Points, in no order, along strands that fork and pass close to each other.
In the rows, 128 means zero.
Two points are linked if the straight distance between their rows is under 127.
Pado: [142 150  98  81 123 159 102 110  94 139 181 115  95 117 147 161 140 106
 135 128 108 149 112 121 131  91 190 154]
Poro: [ 85 177 125 107  74 175 156 127  87 167 119  60 152 145 181 168 198 126
  67 159 104 132 209  66  95 104 102 210]
keles: [ 76 155  96 100 114 198 133 183  76 158 161  96 111 175 148 131 190 114
  89 184 131 141 205  65 155 149 100 142]
fod: [ 95 160 112 137 150 190 128 116  87 155  98 100 103 144 145 141 160 112
  93 106 132 169 140 122 138 102 129 165]
nus: [154 156  92  80  99 146 109  83  93 135 181 147 143 112 144 168 135  98
 128 107 132 152  82 133 108  78 150 131]
Seliv: [193 127 169 156 138  77 140 171 142  75 128 186 168 114 110 109 126 122
 123 175 101 135 106 128 125 146 122  79]
Gizil: [137 140 108  93  60 152 109  93 107 159 176 141 117 145 169 139 172 103
 118 152 150 146 132  88 121 124  95 138]
Fam: [ 86  70  93 118 127 142 124 110 162 169 132 100  95  97 105 119  99 152
 128  76 118 116 103 159 133 126 159 107]
dobav: [168  98 183 152 146  59 158 150 163  80  86 148 187  63  56 132  99 153
 137 126 119 109  93 146  97 119 101  91]
maro: [133 160 139 179 169 111 115 126 122  80 122 167 134 135 117 158 108 157
 154 151 128 135 122 130 137 153 127  80]
Vufe: [ 97 201 113 112  68 171 112  93  67 150 107 113 122 121 134 184 173 156
  66 158 169 137 190  98 155 149  55 152]
lugid: [179 109 124 130 124  96 127 124 154 146 156 172 149 162  97 106 146  88
 120 161 143 112  64 153 127 137 147 145]
Lipu: [126  60 133 121 133 129 133 139 159 151 161 141 152 132 167 136 167  84
 151  83 130 144 113 150  91 133 123 183]
tomol: [110 179  91  98  92 143  87  87  90 156 120 150 139 158 114 124  94 148
 137  75 152 110 118 121 137 109 115 133]
gomag: [142  77 132 114 145  89 139 129 165 127 126 112 133  68  37 110  65 149
 134  88 117  79  59 152 108 126 169  88]
Gilo: [154  66 150 128 160  95 137 162 178 137 150 119 128 142 130  84 137 105
 136 119  92 108  98 124  94 116 171 145]
Tiset: [108 132  98 136 108 160 143 106 138 141 105 151  95 136 168 146 136 128
 153  85 143 143 138 144 135 123 100 132]
mimud: [ 97 191 130 136  96 170 145  87  65 125  89 129 111 116 155 147 151 143
  93 126 199 141 200 110 182 162  64 175]
maf: [125  74 161 150 184 115 162 152 188  93 111 110 112 118 122 148 107 153
 140 116 113 127 129 151  83 137 113  93]
bulub: [138  61 153 140 149  94 130 101 144 102 122 154 155 132  92 142 105 127
 162 149 125 128  79 177  93 122 144 121]
Fuda: [147 114 132 134  97 141 119  92 109 147 168 190 179 134 160 148 170  83
 118 115 164 140  80 153 122 146  95 174]
dek: [ 98  80 143 126 174 103 137  98 157  90 146  64 118 103 127 207  97 162
 119 132 115 110 104 145  68  91 118 124]
Ran: [129 133 113 101 102 115 129 119 151 150  77 106 125 137 109  68 113 145
 147 100 127 120 113 142 168 108 138 107]
vilik: [ 95 158 122 145 131 194 142 144  90 130 101 116 117 168 172 127 183 124
  90 117 134 163 183  96 170 139 102 185]
gudi: [139 144 125 165 136 118 129 172 138 121 109 142 105 120 146  91 145 120
 166 147 121 163 169 111 149 128 142 118]
mome: [125  71 173 142 164  74 150 143 177  75 114  85 155  81  73 155  93 172
 128 133 127 108  94 158  96 127  91  84]
zul: [107 119 113 146 175 141 136 172 170 152 113  86  98 147 153  95 123 124
 130  88  94 136 169 104  92 137 168 153]
gub: [154 147 144 111 128 100  84  98 118  99 150 155 181 148  50 135  63 110
 151 133 139  92  64 170  88 141 160 128]
susa: [112 162  90  97 136 170 120 172 100 158 182  93 106 175 169 123 150 112
 112 158  85 124 162  74 136 132 181 151]
kiges: [148 120 130 116 151 117  89 118 127 124 147 124  97 116 122 127 109 117
 153 124 111 132 104 143 122 102 179 129]
mapa: [ 88  97 116  95  95 143 131 112 152 180  89  70  98 118 118 104 126 150
 132  86 140 114 139 148 165 111 110 130]
Rir: [147 133 132 135 176  80 155 136 194  99  97  86 143  96 103 128  95 153
 116 120  94 107  95 135 125  89 169  63]
limaz: [ 93 170 113 182 152 162 129 137  94 128  50 144 112 135 126 102 112 138
 107 120 139 160 153 166 164 151 128 143]
Dedo: [124 143 123 152 117 112 134 177 133 143 105 120 117 161 175  79 158 126
 138 149 133 145 206  92 165 135 120 155]
ton: [140  96 168 163 163  86 159 186 173 110 131 124 151 143 155 102 119 118
 166 151  68 110 139 109  73 134 163 128]
lar: [138 128 127 116 123 129 112  94 109 128 150 178 171 124 151 168 124 101
 148 100 145 137  73 173  94 129 118 128]
nadi: [121 186 106 143 115 146 115 136  92 136  73 126  99 154 114  89 133 128
 110 153 150 162 172 133 183 145 110 130]
sopi: [130 144 126 130  75 144 120 108 126 119 111 143 111 138 155 110 132 127
 174 112 161 129 141 149 174 159  93 141]
pofi: [112 139 118  91  53 156 134  70 117 162 106 102 136  86 162 153 152 143
 119  71 157 148 148 132 113 101  68 160]
Badof: [139 162 145 190 170 112 125 156 139  96  85 137 107  99 112 132 114 153
 152 156 110 151 149 137 123 129 150  96]
tipa: [ 86 122 124 106  85 171 154 113 122 175 105  80 121 117 200 145 166 124
 104  89 133 150 186 112 110  98  85 180]
duv: [151 134  94  93 102 142  93 111 110 140 195 156 110 155 123 124 146  97
 128 163 150 136 101 101 135 145 130  95]
rufa: [102 185 110 136 140 177  93  87  83 122 121 137 129 132 117 159  98 137
 129  85 123 145 104 148 122 113 139 117]
Gor: [103 142 116  99 109 144 113 136 116 174 138  74 111 172 179 126 168 128
 124 131  99 116 164  83 150 106 151 186]
direk: [ 93  80 113 142 141 147 139 133 154 145  90 114 104  92  85 109  76 165
 133  78 124 149 133 170 130 149 133  81]
tovub: [152 105 118 112 125 119 121 126 143 162 188 155 144 156 156 142 168  77
 116 128 123 122  83 131 104 113 142 179]
Domas: [ 96  90 121  98  66 161 121  83 125 166 131 130 151  84 147 135 122 124
 140  56 153 137 106 176 119 128  92 141]
fazi: [144 155 109 109 151 143 126 185 124 124 161 121  85 171 122 116 136 122
 112 174  78 127 152  84 140 117 190 108]
lep: [123 111 136 126 141 104 120  85 139 109 166 132 178 125  43 164  59 100
 124 108 151  65  55 201  67 108 140 137]
vin: [140  79 161 132 124 104 153 142 130 132 118 164 134 142 186  80 150 121
 129 100 150 113 138 132 173 137  90 157]
nuvev: [167 130 138 154 117  86 109 146 114 100 155 208 174 138  70 117 118 132
 126 195 124 119  84 129 128 166 123  80]
Bavo: [115  79 142 162 176 107 182 197 193 127  95  96 149 105 138  93 114 139
 135 105  65 129 156 105  85 114 165  95]
gisaf: [140 142 122 143 197 127 151 145 188 107 119  81  87 125 107 127 104 133
 109 115  95 108 126 124 123  99 188  98]
fof: [160 136 134 136 149 121 128 178 106 117 175 184 132 139 146 111 153 117
 139 168 149 126 127 101 163 178 111  78]
keti: [147  69 144 165 135  92 159 125 169 108 101 176 167 116 104  91 117 114
 153 123 143 130  93 170 120 154 124 115]
Tef: [ 99  55 129 130 147 102 143 104 152 131 168 107 129  75  46 163  67 140
 145 109 144  88  66 176 106 112 168  83]
nozut: [164 134 130 123 169  98 129 185 154  95 174 136 101 162 123 149 126 131
 121 184  69 115 136  95 100 124 171 107]
tanaf: [148 140 138 141 144  51 120 124 150  78 109 147 173 104  45 144  69 158
 156 132 121 103  93 145  97 107 138  83]
Non: [152 160 113 105 129 102  81  89 115 118 143 127 140 125  77 100  80 116
 153 108 136 111  94 144 130 119 178 102]
Sakob: [152 139  99 100 120 130 102 155 114 158 175 147 109 144 128  90 153 134
 119 177 141 125 134  73 167 166 118  87]
zuku: [126 203 102 164 146 159  99 137 103 130 125 127  85 158  92 119 125 125
  91 145 119 138 137 121 157 120 146 101]
Miru: [157 115 157 137 142 110 171 181 180 128  65 121 132  70 125  80 119 120
 148 114  84 145 129 122 115 120 144  87]
lubot: [104 197 110  91  70 167  95  78  67 157 117 110 131 137 125 156 140 158
 102 111 147 128 148 107 159 124  81 152]
refud: [ 98 135 157 139 103 114 148 144 127 129 106  97 114 163 193 106 165 131
 123 159 148 105 236  77 156 148  88 182]
Gif: [166 151 150 138 182  77 137 175 153  84 122  97 105 116 108 157 116 167
 113 194  69 117 131  84  93 116 159 100]
lupur: [156 127 128 128  99 118  93 119  83 120 170 217 174 155  94 108 114 110
 139 153 166 125 103 142 136 185 110 118]
kub: [127 130 142  97  47 133 102  63  79 126 135 161 164 130 157 135 149 138
 122 123 184 127 141 112 159 159  56 163]
vig: [ 94 143 110 146 159 159  97 113 102 148  91 106 116 120 114 118 114 150
 115  72 120 145 123 152 164 110 142 133]
ravo: [126 144  93 127 181 155 133 130 153 136 131  81  73 132 135 135 114 118
  88  98  96 123 139 119 110 103 203 148]
tota: [136 112 138 153 104 110 117 117 133 111 106 176 152 113 119  85 108 123
 173 109 159 120 107 167 151 156 113 121]
sote: [115 166 119 148 161 162 104 102  88 100 147 142 112 132 130 184 119 131
 151 149 126 159 119 130 109 116 139  94]
fevod: [113 153 162 120  84 143 138 119 100 136 135 103 105 146 195 131 176 122
 107 177 162 121 212  95 175 144  66 149]
nid: [144  91 147 129  84 125 129  97 112 137 154 178 154 152 168 109 175 105
 124 136 176 127 117 117 163 157  78 175]
Vanot: [157  88 145 114 159  76 125 110 159  83 140 118 114 130  96 158 108 132
 136 170 106 118  89 145  87 104 176 123]
nipet: [175 111 162 144 130  36 161 131 171  87  93 110 200  65  42 143 100 144
 118 189 120  85  59 149  76 118 103 128]
kefar: [104 157 114 133 141 190 146 179  75 129 140 143 107 161 154 122 179 126
 100 165 130 155 188  87 183 173 107 135]
liv: [134  82 163 135 133 120 127 161 131 151 134 129 123 157 176  72 143 116
 141 119 101 110 116 104 134 118 140 152]
Dofe: [107 177 104  97  93 189 131 110  77 174 134  81 105 142 163 154 183 129
  81 140 120 148 155  70 138  87 128 178]
pafuz: [113 151 123 145 167 107 129 110 146  97  80 104 135 108  67 133  54 166
 145 109 119 113 112 161 120 110 156  68]
tizo: [121  85 136 147 145 145 150 143 170 122 100 142  92 118 154 112 116 133
 145  76 141 143 154 157 121 155 110 114]
reze: [102  83 138 102 103 136 141 129 149 168 128 103 133 124 204 130 161 110
 152  86 148 136 170 122 114 133 103 188]
Varim: [126 156 122  96  75 169 124 117  81 133 156 139 104 143 176 137 157 104
 126 156 164 160 184 110 154 146  59 132]
meti: [120  62 135 104 162 106 142  79 155 100 159  90 109  86 102 192  81 131
 122 132 126  86  73 169  81  93 172 126]
riru: [163 156 148 159 123  99 136 175 107  88 125 201 161 102 133  92 129 126
 151 154 128 140 127 126 193 168 119  83]

A fork is a point with three links. Follow the links from the first point to the second and name the forks in between, in order.
meti; Lipu: Vanot, kiges, Fuda, tovub
Sakob; zuku: rufa, vig
direk; lugid: tizo, Vanot, kiges, Fuda, tovub
Tiset; Gilo: Vanot, kiges, Fuda, nid
Vanot; ton: kiges, Fuda, nid
duv; keles: rufa, vig, fod
reze; tota: tovub, Fuda, kiges, Vanot

Follow the links from the first point to the second, and from the first to the third. Name the last point that the two ways share.
vin; mome; gub: kiges
reze; Ran; gub: kiges
kub; Domas; mome: Fuda
fof; susa; lubot: rufa
mimud; fazi; kefar: fod
fazi; fevod; mimud: rufa
Rir; Gilo; Domas: Fuda
Lipu; mapa; gomag: Vanot
Bavo; Tiset; Tef: Vanot
nozut; zuku; Dedo: vig
